Each row is a point on a tangle of strands that fork and nearly touch. The rows are in no order.
In the rows, zero is written as 128.
Two points are linked if the straight distance between their rows is under 129.
z158: [146  63 126  85 101 101 130 176 127 181 103 156 140 125 109 149 114 109
 147 132 120  66  98  99 121 126]
z355: [161 151 136 186 112 128 153  72 138  89 121  57 150 147 211 108 142 105
 102  98 107 145 140 100 154 145]
z243: [127 133 133 140 132 128  92  81  92 148 156 109 209 104  87 153  91 120
 121 153 123 152  71  67 114 141]
z490: [122 117 144 126 130 156  96 141 176 161  85 177 124 100  54 116 116 126
 142 105 112 130  92 138 150 104]
z142: [129 153 111  71 126  76 134 151  45 156 125 140 126 159 186 134 136 108
 146 162 121 116 175 115 108 131]
z496: [128 139 126  82 145  95 168 147 157 110 128 166  49 125 133  91 111 147
  82  88  89 103  97 109 175 159]
z461: [167  94 168 163  79  71 114 109 124 114 141  92 190  88 142 142 146 171
 162  82 121 157 152 131 118 130]
z537: [ 89  95 121 117 136 172  87  94 163 122 122 140 103 110  20 140  94 123
 125 112 140 136  84 147 154 115]
z846: [ 94 123 102  82 116 155 157 108 105 119 159 110 144 181 152 172 116  83
 136 132 156  83 211 145 177 105]
z416: [128  91  94 135 171 101 140  85 133 152 127  94 121 127 120 141  77  88
  90 163 135 117 128 120 123  92]
z497: [128 168 142 139 125 131 147  86  86  78 138  59 146 153 218 109 125 116
 133 117  96 147 115  93 143 170]
z793: [126 197 124 153  81 103 134 114  82  86 145  46  94 139 175 111 148 136
 149 138 132 124 178 143 104 143]
z435: [ 97 130 141 131 105  99 132  99 120  95 158  69 154  79 130 146 107 127
 171 146 122 130 168 113 160 139]
z64: [ 94 162 111 107  98 150 159 123  93 124 138 114 136 173 121 142 101  96
 176 138 176 138 186 138 149  97]
z51: [115 137  91 113 169  94 149 126 116  88 168  77  98 109 170 145 135 133
  94 167 130 120 175 137 141 152]
z405: [121 216 113 155 165 161  78 135 114 130 103 179 141 146  74 115 103 133
 114 147 153 207 112 110  85 123]
z247: [155 141 109  86 143  54 149 125  46 156 104  93 122 162 201  99 117 100
 114 137 112  93 117  96 102 137]
z212: [ 88 227 124 142 139 178 160 115 106 108 138  98 127 166 163  98 158 103
 174 159 172 157 163 131 129 144]
z487: [110 142 140 115 108  83 130 138 152 134 132 119 143  67 101 154 103 153
 178 130 134 154 148 102 157 134]
z896: [131 159 157 171  87 111 121 133 149 119 126  88  96  69  81 122 113 161
 193 143 174 120 157 171  84 111]
z856: [154  72 123 150 121  21 146 145 132 107 119 130  97  97 195 116 122 169
  96  84 121 121 149 133 123 127]
z937: [177 153 174 167 137 143 125 118 139 150  98 100 169 154 178  91 114 118
 127  91 112 128  73  92 106 106]
z637: [155 217 146 172 135 120 105 150 123 107 137  93 127 143 150  97 136 147
 101 125 134 165 130 120  83 108]
z810: [117 114  98  93 104 133 109 191 122 165 103 200  87 161 101 168 144 105
 159 162 150  81 170 124  92 138]
z907: [159 124 145 136 128 103  99 113  93 150 155 178 239 110 112 163 115 148
 130 127 112 148  87  99  95 150]
z803: [141 117 156 165  87 146 109 101 126 140 129 120 157 133  70 123 120 135
 157 109 163 126 177 161 122  60]
z368: [157 117 147 134 129 154 144 160 129 118 144 175 164 159 164  98 178 162
 100  84 114 156 132 165 145 138]
z892: [180 153 148 153 111 105  94 142 136 109 145 118 140 109 148  98 140 162
 107 100 122 157 120 142  87 108]
z797: [167 148 165 224 111 136 115 100 141 114  89  67 164 132 196 115 137 116
 131 114 117 164 117 112 116 132]
z866: [128 105 132 133 143 105 103 129 175 173  70 173 127 105  48 138 107 122
 139 119 148 145 132 161 125  83]
z21: [148 148 126 162 133 139 117  91 133  89 143  67  77 122 126 114 115 145
  94 118 115 108 163 177 132  99]
z602: [103 128 148 103 111 147 138 156 158 177  83 117  99 115 106 112 109 109
 204 161 148 118 136 108 128 110]
z639: [143  83 154 147  86 150  96  93 136  92 173 116  98 107 141 105 168 158
 102  74 132 100 124 223 149 109]
z33: [111 144 134 135 145 131 131 145 136 125 156 110  93 106 141 123 148 138
 121 170 123 135 149 137 107 151]
z211: [138 179 123 161  90 142 101 124  99  64 178  67  90 135 148 110 149 168
 107 114 138 134 183 172 108 118]
z57: [ 93 130 104 117 178 154 137  98 136  98 149 178 140 135 108 157 110 121
  82 114 129 167 171 166 188 127]
z286: [100 141 135 129 129 151 140  93 113 125 139  95 159 127 114 145  96  95
 164 172 142 155 147 118 165 116]
z157: [146  71 159  87  77  93 123 157 109 171 119 149 183  90 125 127 104 142
 176 133 116  83  94  86 130 157]
z706: [157 100  97 108 136 150 115 163  97 138 160 142 129 158 130 157 134 122
  79 150 130  85 106 110  90 141]
z13: [125 130 166 138 117 132 141 110 148 191  75  97 131 124 144 121 121  94
 205 164 119 116 108 101 109 115]
z581: [116 118  66  86 167 113 113 131 117 123 111 181 102 149 107 147  98 102
 107 181 104 125  78  74 120 184]
z38: [ 87 131 106  92 130 216 147 140 208 129  90  63  62 157 125 135 162  98
 139 100 111  85 122 128 146 101]
z835: [117 147 111  74 108 105 130 167 144  94 116 190  67 125 132  77 106 173
 115  63 102 135 101 154 181 143]
z941: [142 100 142 155 101 173 121 105 162 105 133  69  70 128 117 119 155 129
  90  81 119  88 130 193 154  98]
z778: [106  95 152 104 107 123 142 105 155 107 143 132 104 101  82 104  92 142
 136  80 100  95  66 135 192 144]
z323: [159  91 143 137  70 100 109 121 135 137  99 113 136 127 131 114 106 139
 149  96 142 108 187 146 132  81]
z451: [130 140  97 143 178 146 108 104 140 118 104 216 148 155 107 142 142 116
  77  90 132 194 141 173 182 120]
z404: [138 159 148 151  78 153 113 120 149 144 131  97 111 114  57  96 127 164
 167 126 164 135 132 149 101  79]
z717: [ 65 137  95  92 135 179 157 143 148 158 111  74  58 163 107 153 162  96
 138 140 143  65 150 120 105 100]
z995: [118 171 125  98 125 172 126 158 122 111 147 113  94 127 132 101 130 137
 118 138 103 125  96 128 127 159]
z177: [143 125 132 126 139  90 122 130  72 149 128  83 119 104 180 135 128 119
 143 168 117  97  96  88  98 144]
z106: [111  83 156 159 129  89 144  90 155  91 176 147 102  83 170 126 174 160
  94  90 128 127 115 201 166 121]
z254: [109 122 136 110 121 213 140 127 187 142 114  66  83 135 112 119 151  93
 175 120 109  97  81 104 157 143]
z178: [ 94  89  74 121 160 116 131  91  97 125 131 163 138 127  94 166  79  87
  99 174 132 144  81  76 143 171]
z452: [150 101 193 146  78 117 141 115 161 115 122 129 192  95 140 126 161 171
 188  92 108 147 136 131 137 152]
z481: [172  63 140 148 101  48 131 136 128 129 100 100 113 108 151 123 105 145
 109 121 133  90 160 121 119  99]
z403: [153  66 134 188 184  94 144 108 167 148 133 120 108  96 141 123 138 137
  85 157 125 123 101 129 105 136]
z957: [175 135 179 157  96 132  96 132 131 185  95  99 162 119 141  92 114 124
 176 138 125 125 109 102  90  97]
z436: [119 109 100  95 168 113 195 136 176 143 112 157  62 146 130 130 112  91
  87 103 109  79 102  99 160 128]
z249: [121  95 107  93 120 168 142 183 144 144 104 205 126 154 136 151 151 109
 135 145 126 100 159 136 138 159]
z93: [142 160 110 132 154 157  80 132 120 127 121 168 118 137  61 109 122 140
 101 143 134 164  84 125  91 126]
z362: [124  87 141 132 136  72 164 123 136  76 162 141 111 102 172 129 142 170
  96  85 114 117 128 150 156 151]
z155: [111 132 142 110 156 151 128 135  77 160 106 164 165 165 180 176 147  97
 148 201 107 123 115  83  88 172]
z292: [145 107 136 151 159  76 113 142 163 178  66 206 167  94  98 139 141 138
 113 111 130 169 134 157 132  88]
z297: [167 110 143 175  94 110  90 116  98  77 156  82 167 111 142 106 137 179
 112  84 120 163 129 147 105 114]
z349: [126  94  90 119 170 129 166 120 153 161 116  94  99 163 138 138 127  73
  91 123 145  75 122  94 136 102]
z904: [144 104 138 163 170  72 137 122 123 154 118  93 134  92 180 126 103 120
 119 163 105 118  71  90 107 140]
z125: [128 149 115  94 105 125 130 192 120 181  97 170  96 159 120 106 149 119
 136 161 165  84 160 130  89  97]
z35: [123 228 154 156 157 138 123 159 106 130 141 149 153 121 135 125 125 139
 133 132 154 191 135 118  75 128]
z502: [116  90 100 122 142 151  92  91  98 120 134 131 174 148  70 145  91  97
 109 159 124 133  54  71 140 143]
z931: [135 134  90 123 128 173  61 161 114 124 113 168 104 171  36 141 158 124
  89 127 138 135 112 125  78  91]
z739: [133 155 107 115 140 152 141 170 123 176  85 145 131 184 121 137 146  88
 131 133 151 119 167 122 108  77]
z86: [123 109 106 149 169 143 128  99 150 152 110  81 120 151  81 132 113  92
  94 157 152 150 128 116  87  64]
z263: [132  80 100 120 147 128 165 130 107 120 167 170 125 138 161 152 144 128
  79 162 123  96 132 135 132 184]
z911: [128 109  96  73 122  81 108 174 117 139 134 165  96 119 109 128  99 144
 113 143 127 106 158 131 134 142]
z237: [104 106 111 116 158 170 148 100 136 122 134 141 157 170 154 171 126  88
 105 134 136 130 187 145 190 107]
z709: [140 119 186 134 110 167 138  92 147 120 140 128 214 112 135 123 163 146
 183 110  93 144 109 127 173 164]
z544: [136 143 147 105 130 110 142 132 118  78 159 180 159 138 151 102 141 177
 113  62 108 192 132 148 150 130]
z935: [153 100 119 141 152 149 126 150 159 192  72 121 154 168 102 138 141  89
 110 128 149 136 132 109 119  69]
z147: [117 162 140 196 116 136 151 119 130 105 150  83 131  74 111 142 139 154
 188 169 179 159 150 143  91 147]
z344: [136 116  91 110 112 175  79 145  97 122 173 153 109 167  69 154 148 136
  64 139 159  99 123 152  85 103]
z767: [133 147 110  75  94 112 109 155 116  68 157 153 122 159 133  73 113 197
 114  51 111 141 118 139 138 156]
z859: [ 75 112 143 110 114 192 143 130 170 154 115 122 106 125 103 126 145 106
 198 148 126 117 138 128 159 138]
z735: [141 147 139 151 167 113 127 106 140 105 117 192 179 105 133 127 134 142
 107  78 115 206 107 150 160 122]
z533: [124 162 127  86 148 135 124 165  74 172 105 167 146 169 191 116 134  94
 133 176 123 111 123  96  90 143]
z88: [128 129 157 138 117 141 115 113 108 101 180 162 229 110 125 149 135 160
 143 120 111 160 117 114 128 161]
z982: [105 178 107 104 122  82 161 129  73  90 181  73  93 118 175 155 142 120
 148 152 146 141 203 126 119 147]
z687: [115 185 127 116 157 163 155 111  99 104 134  91 133 174 200  91 154  96
 135 138 108 144 144 119 139 154]
z104: [146 102 121 163 194  92 123 148 156 153  94 178 129  90 135 146 139 135
  83 153 126 155 127 152 113 121]
z342: [ 94  90 124 109 114 136  98  88 157 101 158 160 116  86  49 141  76 150
 132  90 109 123  75 163 181 124]
z532: [106 132  99 101 130  80 107 145 119 132 140 163 129  79  74 152  92 133
 146 165 129 137 125 119 123 154]
z188: [167  77 120 101 110  84 140 176 140 161 116 149 105 115 137 127 122 131
 109 116 119  80 129 131 126 117]
z653: [113 122 149  97 109 148 128 142 150 106 143 129 101  99 125 100 132 166
 139 118  83 113  58 122 167 185]
z627: [ 66 198 128 158 137 174 189 124 127 113 137 112 137 118 124 144 143 129
 209 170 183 167 152 133 108 168]
z657: [116  97 116 124 149 183 157 148 135 120 146 185 111 163 149 147 185 120
  85 121 117  94 110 151 147 177]

A fork is a point with three links, a tip a point with one. Leave the first point through the second and follow the links. Name the first fork or tip that comes.
z639; z941 => z155
z866; z490 => z481
z86; z416 => z544
z637; z892 => z581
z451; z57 => z188
z803; z404 => z717

A fork is a point with three links. Follow the links from the first point to the second and name the forks in between, in order.
z13; z793 => z481
z735; z657 => z544
z896; z286 => z481, z188
z157; z937 => z188, z481

Follow the links from the first point to the second, and from the first to the third. Name the last point that the two ways share.
z157; z896; z544 => z188
z38; z362; z911 => z481
z602; z211; z532 => z481
